Points, in no order, along strands that fork, close into loops and pass close to each other.
Points whose rows are less than 69.7 apart are linked; no others are. Some points are linked to none.
q295: [-13  -7  13  -1  12  15   0   5  -7   0  11 -24  -2  24  -5  21   9  16
   7  -7  10 -14  -5  12  -6 -10  -5 -15  -5  -4   7 -18  16  -3 -17   5
  -4   6   1  16  -7 -22  -8   7  -8]
q990: [ 12 -22 -14 -13 -20 -10   5  -5   9   3 -13   0  18 -26   4  -7 -15 -24
  16   5 -14  14   3 -31  18 -19  16 -17   7   0 -13  15  25  -6  24  16
  -3  18  -8 -11  11  20  15  -7  24]
q306: [ 20  -3  -6 -12 -14 -20  -9 -10  20  33   7  -1  10 -25  14 -10  -5 -12
  -8  -4 -15 -13   6 -24  -3  -4  18   0  -6  -1 -44  17   8 -25  15   0
 -15   7  -8 -14  -9  27   4 -20   3]
q309: [-13  12   2  -9   5   9   6 -27  30   0  14 -10  15  -3  14   4  -2  -1
  13   6   0   1 -11   3 -11  -3   9 -20 -15 -17 -13  17  17  15  11   7
   7  14 -24   1  -5 -13 -14 -14  26]
q440: [  1   6 -15 -14   1 -15  -8  21   1   5  -7  18  -5 -17  12 -12  -3  -4
 -22  -2  -5   8   5 -28 -22  -3 -15  19  13   3  -3  13 -27  -5   6  -6
 -24 -11  17 -10 -16  21  -6  -2  -3]
q394: [-16  -8   4 -21   7 -22   1  21   4   4  -2   9   8  -4   8  -2 -11  -8
 -15 -14 -11  -1  10 -23 -20 -13 -12   0   4   2  -6  13 -14   1  12   4
 -22   7   1  -9   1   6 -15  -3  -2]
q497: [ -6 -17  21  14   2 -13   7  22 -29  -6 -14   2  -1  24  -9  -1  -6   1
   1 -23  -2 -12  16   6   8 -18  -9  -4   5  13  11 -19  -5  -5  -2   8
  10   2   3   1  19 -13  -2  10  -6]
q50: [ 21 -15  -7 -11  10  -6   0  16 -26  -4  -6  21 -16   1  11  11   6 -13
  -4  14   9  14  10  -5   1  13   1  22  -1  12  11  -2 -22 -22  -8  -6
 -16 -23  18   5  -8   4  11   1 -11]
q54: [ -4   5  -4  18 -19   3   5  11   0  -7 -20 -17  -6   4 -19  -5  -7  20
 -16   2  -1  -5 -26 -20   0 -17 -29 -13  33  -4  13  10  14  20  -6  -6
  23  11  -8  -3   4   3 -11  12  -2]
q563: [-13  26  13 -22  20  -7 -16  13  11  13  18 -13  11  -9  10   0   8 -14
 -23   4 -14  10   0 -18   5  15  -8   6  -7 -30 -20 -21 -23  -2  12  -6
 -13 -35  -3  10   6  13  -4  -5 -22]
q144: [  7  -9   5  10  -7 -19  14  12 -17  -6 -25  -3  -4   8 -12   8 -10   3
  -4 -28  -1 -11   0 -10   5 -30 -13  -9  19  11  11   5  -1  -2   9   5
  13  16  -8   0  35 -16  -9   8 -12]
q336: [  2  11 -11  -7 -12  30   8 -18  20 -10  22 -12   7 -13   7   0   3  17
  22  37  -3  20 -18  16  -4  15  11 -17  -5   0  12  14  15  14  -8  -1
   8   9  -5   0 -21  10   6 -10  22]
q21: [ 23   7 -20  -1 -33   0   3 -20  26   5   4  -8   0 -31   7 -10   4  10
   0  31  -6  10 -14 -13  -8   4  13   1  16   5  -9  30  13  12  -2 -12
   3   9  -9  -4 -11  33  -3 -10  11]
q575: [ 29  10 -11 -12 -16 -17 -16  -2  18  28  12  -5   3 -31  13 -13  -1   1
 -20   5  -8  -3   0 -23   1   6   2   5  10  -5 -38   8 -10 -17   5 -12
 -24 -15  -1  -6  -5  41  -3 -18 -16]
q816: [ -8   7  21  25   8   1 -13  29 -20 -16 -15   1  19  12 -21 -28   1 -25
 -18   0 -10  -5  -8 -11  17 -12 -13  -3   2  -5  -3 -27 -17  25   9   9
  25 -20  11  -6   6   5  -6  23   0]
q161: [  9  -9   3  11 -17  16  -4 -19  -8   2   8 -13  -4  19 -10   9   1  -1
  18  22   3 -14  -8  29  25  18  18 -24 -13   4 -12 -14  22 -15 -20   3
  11   1 -18   5  -4  -7  18  -2  -5]
q552: [ 12  13   4   0 -22  -6  -6  -8  -2   0 -28  -6  10 -22 -25 -14  -3 -26
 -13  -3 -12  -2 -19 -25  25 -18  -3 -12  13 -14 -23  12  12   4  23  13
  28  -2 -25  -9  19   7  -9   3  -4]
q579: [ 15   6  -1  18   3 -12   0  -5  -7  18  -2 -20 -19  23   2  16   9  12
 -16 -20  11 -12   6  16  -4  -1 -13  21  -2 -12   1  -7   3 -31 -15 -17
 -16   2 -10   6   6 -13   7   4 -14]
q285: [ 22  21   0  10  -7  -3 -17  13   6  19  10 -11   1 -11  -8  -9  14 -10
 -25  -1  -2   2 -11 -14  20  15 -15  -5  11  -8 -28 -23 -18  -2   0 -16
 -12 -36  -6  -1   8  32 -10  -6 -25]
q784: [  2 -11  13  -6  13 -10   2   1 -16   2  -9   7   6  -1  -9   2  -3 -27
   1 -21  -6 -15  11  -4  12 -12  12  -2 -12  -6 -11  -1   0 -19  24  18
   6   8 -17  -4  18 -14  -1   2  -6]
q740: [ 18 -10   7 -14 -20  -7  -3  -8  -2  17   1 -25  -6 -10  -3  18  -2  -1
  -3  10 -18   2 -17 -22  16  -5   8 -24  11 -10 -32   3  23  -7   4   0
  -4   1 -31   7  29  17 -14 -14 -22]
q119: [-18  13  19  12   6  17 -14  17 -10  -4  -6 -39  19  15 -18   2  10  12
  -7   2  -9  -9 -26 -10   5 -18 -23 -15  13 -30  -1 -24  13  18  -8   7
  19  -9   5  14   5  -6 -29  18 -12]
q679: [ 28  11   1   3   5   6  -3 -12 -22 -16 -38   8   2 -29 -19  -3   9 -22
  -9  -8   9   0  -3 -11  27 -14  14  17   2 -12 -12   2  -7 -15  27  19
  29  -7  -6  -4  26 -12  -5   7 -16]
q942: [  6  12 -25  -3 -19  -6   2  -6  28  13   8  -5  -2 -13  12  -4  -3  25
 -14  22  -4   2 -16 -11 -28   0  -6   0  12  -4  -6  35   7  13 -11 -13
 -10  12  -5  -6 -20  29  -7 -13   9]
q945: [-17   9   1  -8   8  15 -10  12   5   4  26  -6  -3   6   5   1   9  14
 -13  25  -6   3 -10   3 -11  26 -13 -12  -4  -8  10  -9  -8   4 -25   0
  -9 -22  15   4 -32   7  -5   3  -5]
q789: [ 28  -3 -11 -14  -5   6   1 -23   0 -13 -21  -1   7 -42  -1   4   8  -7
  13  11   2  14  -3  -9  18 -18  28  12   7  -1 -12  23  10  -5  18   8
  17  14 -11   2  17  -1   2   0   7]
q458: [ 11 -23   3   3   5  -3  -4  21 -41  -3 -17  28  -7  12  -5   0  -6 -21
  14   2  11  10  18   3  24   8   7   7  -1  18   9 -11 -19 -12  -6   7
   1 -22  20   0   0   5  17   8  -7]
q493: [-15 -11   8 -15  22  17  -5 -14  -7 -23  20   4 -17  19   6  31   5  30
  21  -8  17 -12  12  28 -18  -3  -2 -11 -10  14  24 -19   0   5 -19   2
 -17   5  17  24  -9 -35  -1   6   3]
q629: [-16  14  -6   4  -3  14  -4  -4  17  22  42 -18  -8  12   4 -10   6  18
 -10  16  -8 -13 -18  14  -6  34  -1 -23 -12  -6   3  -1   6  -2 -23  -3
   1 -15   8   0 -34  17   8   2  -9]
q166: [ -7   2  18  23  10  -2   0  12 -21  -7  -7  -8  -6  28  -5  -6   4  16
  -6 -26   1 -15  12  19  -4  -5  -7  11   0   3  13 -28  -3  -7 -12  -6
   4   0  15   8   2 -21   0  15  -9]
q810: [  6   7 -13  10 -16 -17  15  -9  23   3 -22   5  -7 -11 -10  -9 -11  16
  -2 -22   8  -9  -2   3 -18 -21  -2   8   5   7  -2  31   8   3  13  -4
   8  32 -17 -13  10  -5 -10  -3   8]
q721: [  5  -3  -2 -26  15 -16  -2   3   3   1  -8   6  11 -29  15   7  -2  -8
  -6  -8 -14   8   5 -29 -11 -22   6   6   7  -3 -16  19  -4  -6  23  13
 -20  13   1   3   5   5 -12  -6  -3]
q634: [ 34   0 -16  11 -12   3  13 -40   9   0 -20 -12 -10  -9  -9  17  10  15
   3   1  15  -1 -10  10   5 -18  20  13   4   2 -10  25  25 -11  -2  -4
  15  28 -26  -6  14 -15  -4  -2   3]
q968: [ -9   6 -10 -12   8   2   0   6   8   0  25  -2 -15  10  18  10   8  23
 -21   6   1   7   2   2 -29  19 -18   2   0  -5  14   3  -9  -5 -27  -8
 -31 -12  16   4 -24   1   0  -3  -1]
q514: [  2  12   2 -11 -21 -11  -3 -11  16   2 -12 -12  11 -25  -8 -14  -4 -10
  -4   9 -20  -1 -20 -25   5 -16   2 -13   8 -19 -26  17  19   9  22   9
  17   6 -32  -7  12  13 -16  -8   4]
q184: [  8 -16 -21   7 -27  -1  15  -7   3  -1 -23  15  -2  -6  -7 -16 -18  -8
  23   6  12  20   5 -12  11 -11   7  -6  18   8  14  16  15   6   8   5
  12  11  -7 -25  10  16  14  -2  22]
q391: [  6 -25  -7 -24  -8   5   7  14   1 -14   6  -5  -9   2  17  21 -10   8
  12  33  -1  27 -10 -21 -11   0 -11 -15  17  11  20  12   8  20 -16 -10
 -17  13  13   7  -9  13  -1  -9  10]
q757: [ 25  14 -17   1  -5   3   4 -33  17   0 -15   0   3 -30  -1   4  14   9
  -5   4  11   0  -1   7  -7  -8  25  22  -1  -6 -11  25  13  -8  11  -5
   8  15 -18  -2   5  -3  -3  -6   2]
q480: [ 12  -3  11   3  -1  -9  -2   1 -24  -3 -21  -4   4  -9 -18   1   4 -23
 -11 -12  -4  -7  -4 -20  22 -18   0  -1   9 -14 -17   0   1 -17  22  17
  14  -7 -10  -4  26  -8  -5   4 -14]
q77: [-22   6   6  17   9   9 -20  34  -2  -8  17  -9   2  31  -4 -22  11  18
 -20 -12 -13  -8   0   3 -18   8 -35   1   6  -6  20 -26 -19   7 -24  -2
  -8 -14  43   2 -20   1  -3  20   5]
q219: [-30  -8  16   7   5   4   2 -17   4   9  17   7   2  28   5  -2 -10  -2
  19 -17   5 -16  14  31  -1   5   3 -12 -29  11   6  -6  14   4 -11   2
  -2  14  -2   2 -10 -24  12   0  14]
q836: [-19  24  19  13  21  15  -7  -7  -7 -11   2 -20  15  14 -11  -1  12   6
  -8   1  -1 -14  -6  15   1   4   3   3 -16 -26  -1 -23   3   8   1   6
  17 -10  -5  15   3 -20  -7   9 -14]
q108: [-18  -5  -6  -5  -1  -4   1  14   6  -2 -12  30   5 -15  -3 -29 -12 -13
   2 -16   2   0  15  -1 -11  -8  -3  10  -4  11   8  10 -16   9  21   9
   6   9   5 -20  -6  10   1   2   4]
q969: [ 17   8  18  31 -10   2 -16  11 -18  10  -1 -28   8  24 -17  -6  15  -2
 -21  -3  -5 -16 -11   5  33  11  -9  -8   3 -12 -26 -40   5 -11 -18  -9
  16 -30  -4   6  12  11   1   8 -23]
q574: [ 24 -35 -14 -12 -21  -8   7  -5 -11   7 -16   3  -3  -9   4   4 -14 -22
  24  16  -2  20   7 -21  26 -10  10 -15  13   8  -1  13  12 -10   3   8
   2   4  -4 -11  17  18  18  -7  14]
q970: [ 15 -28 -10 -20 -15  -7   6  11 -12  -4   1   3  -3  -9  13   8 -13 -14
  17  27  -5  27   0 -29   9  -5   1 -13  14  17   6  14   4   3   2   4
 -11  -3  10  -1   1  24   9  -7   6]
q941: [ -4  14  -1 -13 -12   1   0 -16  32  -1   5 -20  20 -23   9  -2   0   2
   4  18 -12  10 -15 -15  -9  -1  10 -10  -1 -13 -22  18  19  18  17  -2
  12  11 -27   4   9  12 -19 -18  12]
q81: [  2   4  -9  12  -1 -17   3  24  -4  -6 -20  32 -17  -5  -2 -16   1  14
 -18 -21  14   4  20   9 -11   6  -9  34  11  21  28   2 -36  -8   3 -13
  -4   0  23 -11   5  -2   6   4  -7]
q555: [ -7   9   2  22  -2  -7 -11  30  -6   8  12  -7  -4  23  -3 -10  10   7
 -26  -9  -4  -8  -4  -3  -5   9 -30  11   9  -4   8 -18 -17   2 -26 -13
 -12 -21  21  -3 -19   9  -1  15  -3]
q527: [-27  -2  14 -11  19   6 -10 -11  10  11  28 -19   1  23  13  20   5  15
  -1 -10   3 -13   2  12 -16   8  -9 -21 -18  -9  -4  -8  11   0 -16   2
 -14  -2   1  14 -13 -24  -8  -1   6]
q403: [-14  -9   3 -31  14   0   5  14  -6 -13  10  -7  -4   9  14  30   4  12
  -2   8  -8  17   0 -14 -20  -5 -15  -6   7  -6   8  -2  -3   9 -14  -3
 -24  -2   6  13   6  -6 -13  -1 -10]
q346: [ -1   8  25  23  -1  11 -18  21 -13   0  -2 -26  16  17 -22 -10  12   0
 -12   4 -16 -14 -22  -6  22   3 -10 -14   5 -19 -14 -38   7   9  -9   3
  19 -26   4   5   9   5 -14  18 -16]
q460: [-17  -4   7   1  -7  16  10   5 -13 -24 -11 -15   4  11 -12   2 -12   2
  21  16   2   2 -13  -5  10 -12 -12 -29   6  -5  14 -11  20  18   1   8
  17  13  -9   0   1  -8   0   0  10]
q179: [ -1 -17   0  26   2  -1   2   2 -37 -11 -18  29  -8  20 -12  -1  -2 -12
  18  -1  21  -8  16  25  17  17  16  20  -7  18  15 -15 -11  -4 -11   6
   6  -9  16   3  -8  -9  30   7  -9]
q400: [ -7 -10  -2  25   4  -7   1 -19 -17  12 -11  28 -10  12 -11 -12  -9 -21
  13 -20  15 -16  23  33   9  18  19  20 -14  12   3  -1   0 -10  -2  -2
   7   3   2  -8  -2  -7  23   5   3]
q183: [-19  -7  19  19   9   2  -5 -16  -9  21  19 -13   0  37   0   0   0 -10
   8  -6  -1 -29   5  31   7  23   6 -12 -19   5  -6 -16  14 -11 -24   1
   5  -6   8  12 -18 -14  19   5  -1]
q392: [ -2  44   3  14  21  12 -12  -6   8   2  22 -11  -9   5   7 -12  11 -16
 -22  10  -4  -6   4  16  12  49   4  24 -16 -12  -6 -25 -30  -1   6  -3
   2 -35  19  17  -3  13  24  -2 -16]
q38: [ 15  -7  -4  -3 -13  -2   7 -11   3   9   0 -18  -5   3   3  21  -1   6
  -1  15   4   4 -17  -3   3  -5   4 -13   7  -2 -16  12  21  -5  -8  -9
  -2  10 -24  -1  12   0  -5 -10  -5]
q515: [ -6 -21   9  -2   9  14  -1   6 -23 -20  12 -14 -15  29  -4  33   4  22
  20  -3  14 -12  -2  17  -1 -12   1 -18   2   9  26 -23   6  -1 -26   1
  -7   7  16  27  -9 -28   0   8  -8]
q977: [ 12  11  -3 -12 -19  15  -4 -13  28   0  13 -13   5 -29   2 -13  -1   3
   3  32 -15   8 -19  -5   5  14   6 -10   6  -5 -14   9   8  16   7  -6
  13  -4 -21  -7  -1  29  -9 -10   2]
q844: [  1  26   7  11   6  -5   1   8  -9 -25 -29   5  11 -18 -26 -11   7  -3
 -23 -14  -2   0 -13 -12   0 -22 -15  16  16 -12   2  -3 -20  13  27  12
  30 -11  -6   0  19  -7 -20  18  -9]
q73: [-13  -9  -1   2   5  13   9 -12  -2 -16  -8  34   4  -6  -3  -8 -14   0
  38  -2  14  15  23  27   1  -2  22  10 -15  13  26  -7   1  17  17  11
   4  12   3  -5   2 -14  10   0  19]
q48: [ -2   3  -8  -7   7 -12  10   5   9  -4 -13  27 -13 -11   7  -7   1  17
  -4 -22  10   2  18  13 -24  -2   2  23  -1  18  21  11 -22  -8  -1 -10
 -11  11  11  -4   5 -15  -3  -3   1]
q381: [-19   6   5  -7  -7  -9  12  -8  30  -7   3  -9  12   5   5  10 -17   0
  16 -15  -5   3 -11 -11 -13 -22  -9 -25  -7  -3  -7  15  23  19  19   2
  -5  32 -27   3   6 -12 -19 -17  24]
q562: [  6  -2 -15  17 -21  -3   7 -11  10   9 -17  11   0  -5  -9 -14  -7   0
   3   1   9   4  -1   3  -3 -12   5   5  -2   7   3  24  11   5  10  -1
  11  18 -16 -22   0  10   1  -1  15]
q935: [-16  22   5   0  17  -1  -3 -10  12  17  23  -6  -5  13  13  -5   8 -13
 -22   1  -1 -12   9  13  -5  37   5  14 -19 -14  -5  -9 -18 -11  -3  -6
  -5 -25  13   3 -13   4  17  -2  -9]
q734: [-23   5  11   3   7  10 -11  37 -14 -27   1   0  -3  16  -6  -5   7  20
 -13   6  -5   4  -3  -4 -13   0 -33   0  16   2  25 -26 -19  19 -18   4
   0 -12  33   6 -12  -6 -11  19  -5]
q121: [ 17   1 -18  -7   1   6   3  -4   7  -6  -6  19   4 -26   9  -4   9   7
  -4  18   8  19   6  -3 -19   3  11  31   5   5  14  25 -19   3   1  -6
   1   2  12  -5 -14  14   1  -1  10]
q507: [ 14  10 -20  17  -4  -3  -2  17  -6  -5 -17  35 -14 -16  -8 -18   4   0
 -16  -7  19   9   4  -8  -2   9  -6  35  14  16  16  12 -38   0  -2  -3
   1 -15  25 -14 -16  13  10   6   1]
q934: [  6 -14 -11   1   0  12   5 -22   1  -5  -2  22   9 -10   5  -1  -6  -8
  43  21  12  17  19  26   7  11  33  11 -16  12  23  -1  11   6   8   5
   2   2   4  -6 -10  -5  28   2  29]
q681: [-15   2   1   2 -14   6   7   7   3  -5   3  -3   8   4  -1 -11 -13  -7
   3  18  -8   2 -13  -9   4  -2 -13 -21   5  -7   7   4  10  17  -1   4
   8   6 -12 -13 -10  11  -7  -1  10]
q441: [-30   4   6  -9   7   2  -3 -11  30  11  28 -13  10  12  17   5   1   9
  -7  -3   1  -4  -5   2 -26   5  -8 -15 -17 -12  -3   8   9   8  -5   0
  -8  11 -10   1 -15 -10 -15 -12   9]
q223: [  4 -15  -9 -11 -22 -21  -3  -5  17  25  -1   3  14 -14   4 -15 -18 -24
   8  -5 -14  -4   2 -21   5 -13  13 -16   0  -2 -27  20  21 -11  17   5
  -6  13 -21 -16   0  22   5 -17  13]
q270: [ -1 -10  13   9 -22  10  -9   3   4  23  20 -33   4  23 -14   6   2   7
  -1   6  -7 -25 -18   4  18   7  -2 -33  -1  -9 -22 -18  29  -6 -20  -4
  11  -4 -23  -2  -1   6  -3  -3 -12]
q32: [  7   6  -8  -2  20  -6   2  -7  -2   4 -11  20  -9 -15   5  -4   3  -5
  -7 -22   7  -1  19   4 -11   0   5  34  -8   3   2   5 -19 -21  13  -2
  -4   1   8  -5  -2  -7   4  -1  -7]
q9: [ -3 -23   4  -2  -1 -15   7   7  -6  10   9   7  -5  21   9  10 -12  -6
  12 -13   2  -1   9   5   0 -12  -2 -15  -9  15   2   6  10  -8  -6  -3
 -15  15  -6  -8   4  -5   1  -2   4]
q661: [  1   0  -8   9  16 -10   8 -22   2  15  -7  30 -13  -9   6  -6  -1 -11
   6 -33  14 -11  29  24  -5  14  22  39 -15  13  -1   5 -11 -30   6  -9
  -8   6   7  -9  -1 -16  18   0   2]
q948: [-10   8  10 -31  23  -3 -10  13   1   7  15 -17   3   3  13  25  10   6
 -13  11  -7  12  -2  -7  -9  10 -12   5  -5 -22  -7 -15  -4  -6  -9  -3
 -22 -21  -4  15   3  -2  -6  -6 -18]
q644: [-16  -8  -3  -2   7   2   5   6  -5 -15 -21  39   6 -14  -5 -27 -13 -12
  21  -6  11   8  22   9   4  -9  17  15  -3   8  20  -3  -7  11  26  16
  11   9  12 -17   1  -6  11   5   6]
q100: [ 26  34 -18   0 -11   0 -11  -7  30  23  10 -12  -4 -28   1 -12   9   9
 -26   8  -5   7 -14 -12   4  21  -8  10  14 -11 -26  -1 -15   1   0 -19
 -15 -28 -10   0   1  38 -11 -17 -25]
q820: [  6 -12  -4 -13   1 -21  20   5  -4 -10 -23  11  -8  -8  -2   8 -11   5
   9 -25  -5   5  -2 -14  -1 -30   1  -3  16  12  12  16  -6   8  21   7
   1  27  -3   5  41 -14 -11  -3  -3]
q137: [ 22  32  -6  26   1   4 -16  13   7  14  22  -3 -20  -8 -12 -17  17 -11
 -31   4   4   2  -7   5  28  31  -6  12   3   6 -24 -27 -31  -5  -7 -19
 -14 -40   6   2   3  34  13  -4 -15]
q770: [  6   4 -14  -1  -9  24   8 -29  15 -11   3   3  13  -7   7   2   0   0
  32  28   7  12  -2  24   7   9  27  -1 -15   3  12   6  18   7  -1   2
  11   7 -11  -1  -7  -4  14  -3  26]
q640: [-23 -22   9 -17  18  -4   3  -8   3   6  12  32   4   3  15   2 -13 -17
  26 -26   2   1  27  10 -10  -2   9   0 -29  16  -1   0  -4  -2  14   5
 -17  15  -1   1   7 -14   2  -7  18]
q385: [ 22  -1  -8 -10   8   6  -4   2  -8  -5   3  18  -6 -21   9  -2  12  -7
   2  27   4  15   3   6   0  26  17  24  -5  11   4   4 -21 -10  -4  -4
  -1 -21  18   3 -15  10  15   3  -2]
q788: [-20  11  18   9  14   1  -3 -10   1  21  29 -14  -4  29   9  -6   0 -21
  -6  -4  -9 -22   8  26   3  44   6  -4 -27   1 -11 -21  -2  -9 -14  -1
  -2 -24  15   7 -13   3  24   1  -8]
q547: [ -3 -16   1 -25   2  16   4  -1  -2 -17  18 -14  -9  12  10  29   0  15
  22  18   7  14 -16  -6  -9  -2  -8 -25   2  -1  10   1  17  12 -16  -2
 -14  15   8  17  -7 -11  -9  -4   6]
q71: [  3  -2  11  22  12  -6   6 -12 -16   6  -4 -10 -12  26  -4  18   5  10
  -1 -28   9 -26  14  29   3  -5   3  12  -4   5   3 -18   5 -23 -13 -10
  -3   6  -6  11   5 -31   9   4  -9]
q825: [  1 -14  18  -1 -18  -6  -4   5 -13  16   5 -26   5  10 -10  12  -2  -6
  -9   8 -17  -7 -12 -14  28  -4  -5 -34   5 -12 -31 -17  21  -5  -9  -1
   5  -7 -27   4  21  14 -10  -3 -21]
q998: [ 14   5 -28 -15  -4 -10   0   4  11  -7 -10  19  -6 -27  12 -10   5  16
 -14   1   8  14  13 -16 -33 -12  -6  39  20   8  10  28 -23   1   0 -12
 -21   8  19 -11 -10  13  -5  -3   0]
q173: [ 14  35  -1  29  15   3 -15  13  -7   1  11   4 -14   2  -8 -15  17 -20
 -26   4   4 -10   1  14  26  38  -4  26  -7  -2 -14 -25 -34   1   1  -9
  -2 -39  23   9  -5  12  23   4  -6]
q143: [  2  -2  -3  13  -4 -15  -1  23  -4  13   6 -13 -14  25   1   4   5  19
 -23 -20   4  -9   4  -1 -12  -3 -29  11  10  -2   6  -6  -6 -14 -23 -19
 -20  -6   7  -2  -9  -4  -2   5 -14]
q619: [  2  23  14  32   6   0 -11  25 -13  -5 -11 -11  13  11 -19 -16  13  -2
 -28  -6  -6  -4 -15  -8  11  -2 -21   7   8 -17  -2 -26 -13  14  -2  -5
  21 -22  13   0   6   6 -10  21  -3]
q63: [-16 -12  12 -23  27  -8  -3  -8  -9   7   7  18  11  -9  12   1  -4 -29
   9 -15  -6  -6  21   2   2   6  21   5 -24  -5 -12   0  -1 -18  21  15
  -1   2  -4  -2  -2 -10   8  -2   3]
q341: [-12 -16  14  -9   8  -6  13   2  -8 -12  -7  17   4  10   3  11 -12   0
  28 -26  -1  -4  13  13   4 -28   4 -15 -14  14  12  -8  10   5  19   8
   0  24  -8   6  29 -31  -7  -6   7]
q750: [ -8  -3  11  -7   2   3  -6  12  -9  -4   3   4   8   2  -3  -9  -2 -22
   1  11  -8  -1  -2  -7   8  10  -3  -4  -7  -3  -8  -6  -6   2   7   1
   6 -14  -5  -2  -5  10  -3   2  -2]
q305: [ -5 -15   1 -15  -1  -6  16  17  -8 -25 -16  15  -8  -5   3  10 -10  11
  11  -3   0  15   3 -10  -3 -19  -6  -2  16  20  24   6 -11  16   7   6
   5  21   9   3  22 -12  -9   1  -2]
q766: [ 18  16   0  -5   5  14   4 -15 -14 -26 -30   5   6 -27 -16   6   7  -5
   3  17   2  11 -12  -2   9 -11  16  15   8 -13  -4   6   1   7  20  13
  28   3 -14   3  16  -7 -12   3  -7]
q485: [  4 -14 -13   5 -10   7   6 -21  21  17  24   1  -8  15  14  13  -6  12
  19  -1  17  -1   0  20 -13   7   5 -12 -18  15   7  20  18   0 -23  -9
 -15  13  -5   1 -17 -10  11 -11  22]
q204: [-12  29  13 -23  15   0 -15   1  21   3  12 -11  21 -25   3 -12   4 -16
 -18  10 -16   3 -10 -21  -4   9   2   0  -9 -29 -20  -8 -15  10  24   5
  12 -21 -13  -2   5  16 -19  -5 -11]
q548: [ -4  19 -13  16   4  19   2 -20  13   7  29  -5 -14   6  -2  -2  10  22
  -6  14   6 -11 -12  29  -9  39   8  -5 -12   1  10   4   1  -6 -27  -6
  10 -12   8   3 -36  -2  19  -2  -2]
q415: [-15  -4  22   7  10  -4  -6  25 -26  -9  -6  13  14  17  -7 -17  -5 -30
  -4  -1  -8  -4   5  -6  15   1 -10  -3  -5   2   3 -14 -18   3   8  10
   8 -21  11  -5  -3   2   2  17   1]
q611: [-24  -4  19   2  -4  18  -4  16 -18 -23  -6 -33  11  21 -15   4  -2  12
  13   9 -10  -6 -19  -3   6 -21 -16 -25  14 -17  13 -19  19  24   0  10
  22   7   5   9  -2 -14 -16  14  -2]
q663: [-23  -8  14  24   2   7 -13  24 -16  -4   6  -9 -11  39  -6 -17   3  26
  -5 -23  -6 -20   9  19 -10   7 -17   2   3  13  23 -25  -6  -5 -29  -2
  -7  -5  47   6 -16 -15   4  18  -2]
q680: [ 17   0 -13  11 -14   2  17 -32  11   3  -7 -19 -10   6  -4  37  -2  19
   7  -8  10  -8 -20  -2  -1 -20   2 -12  10  -3 -13  18  33  -3  -5  -5
   5  34 -29   7  19 -22 -11  -5   2]
q509: [-14  -7   0  -6   3   6   8  26 -19 -31  -9  11  -4   4   1   6   0  11
  -5  14   1  15  -1 -13  -7  -8 -22   2  24   7  26   0 -18  15  -9   4
   6   0  16   1   2  -3  -9   8  -7]
q781: [-11  -1  -2 -13  12  -1  10 -14  17  -4   4  21  -1  -6  14   8  -2   9
  13 -18   5   7  13  13 -21  -9   7   8 -14  17  10   8  -5   5   4  -2
  -8  22  -1   2   9 -23  -9  -6  16]
q416: [-31  -9   4 -25   9 -15   0  18  13  -1   0  23  14 -11   4 -17 -15 -18
   5 -18 -16   6  15 -14 -14 -17  -3  -9  -7   2  -1  11  -9   9  28  12
  -5  16   0 -11   1   1 -12  -6  12]
q504: [ 14 -24  -5 -14  14   8   3 -23   3  -3  10  20   7  -7  20  20   2  -6
  41  15  13  15  20  26   0   7  33  10 -17  21  10   7   7  -2  -2  -1
 -14   4  10   9  -8 -15  17  -1  21]
q550: [ 10  13 -24  -9   3  -9   7   1  12   0   4   4 -19  -6  17  11   8  30
 -18   3   5  11   6  -2 -35   2 -13  26  15   3  14  16 -13  -4 -16 -22
 -30   5  10   1 -10   4  -6  -2   2]
q938: [  7   3 -18  21 -13  11   8 -23  13  21  16   1 -17  13  -1  -1  -1  18
   3   8  17 -10 -10  25  -7  16  10  -6 -10   9   7  20  19 -12 -28 -12
  -3  10  -4  -8 -25  -4  14  -2   7]
q404: [  1  24  -2   9   4   4   5  -3   1 -22 -26   1   3 -18 -18  -2   5  14
 -14   0   6   5 -10  -1 -10 -14  -3  19  13 -12  10  12  -4  11  14   2
  22   6 -14  -1   8 -13 -19   5  -6]
q423: [ 12 -29 -13  -2  -5   1   8 -22  17  16  19  11  -1   9  22  22  -8  -8
  37  -1  10  11  17  16   1   0  22  -4 -20  22   5  14  19  -2  -8  -7
 -24  14   0  -1  -5  -4  18  -9  34]
q554: [ -8 -38   8   3  -5   3   9  23 -32 -12  -1   1  -2  39   0  11 -20  -7
  25   4   3   6  14  -3  17  -8 -11 -36   6  16  27 -17   7   4  -9  10
   1   1   9  -4   3  -2  17   2   3]
q999: [ 22  -9  -9 -21  14  -6   5 -12   8  -4 -13   3  16 -46   9   1   6 -13
   3 -10 -11   5   7 -25   6 -15  17  11   0  -7 -17  22   2 -13  34  22
  -3  17  -7   3   7  -4   2  -5   0]

How many points has the smallest loop of links through each point below? Write - if it is on no loop.
q415: 9
q547: -
q480: 22
q305: 9
q548: 17
q71: 7

A piece is two or more points that can be reached from each other along the links. Count, over all rows, the pieces, the separate loops (a circle has one, a figure eight two, a Y none), the forks (points with three links) and the tips (points with one).
pieces: 4
loops: 5
forks: 13
tips: 11

Name the points in between on the shortest way along the links from the first point to the second, in order.
q336 / q440: q770, q934, q73, q644, q108, q416, q394
q100 / q204: q575, q306, q223, q990, q574, q970, q391, q547, q403, q948, q563
q945 / q844: q968, q550, q998, q440, q394, q721, q999, q789, q766, q404
q50 / q640: q458, q179, q400, q661, q32, q48, q781
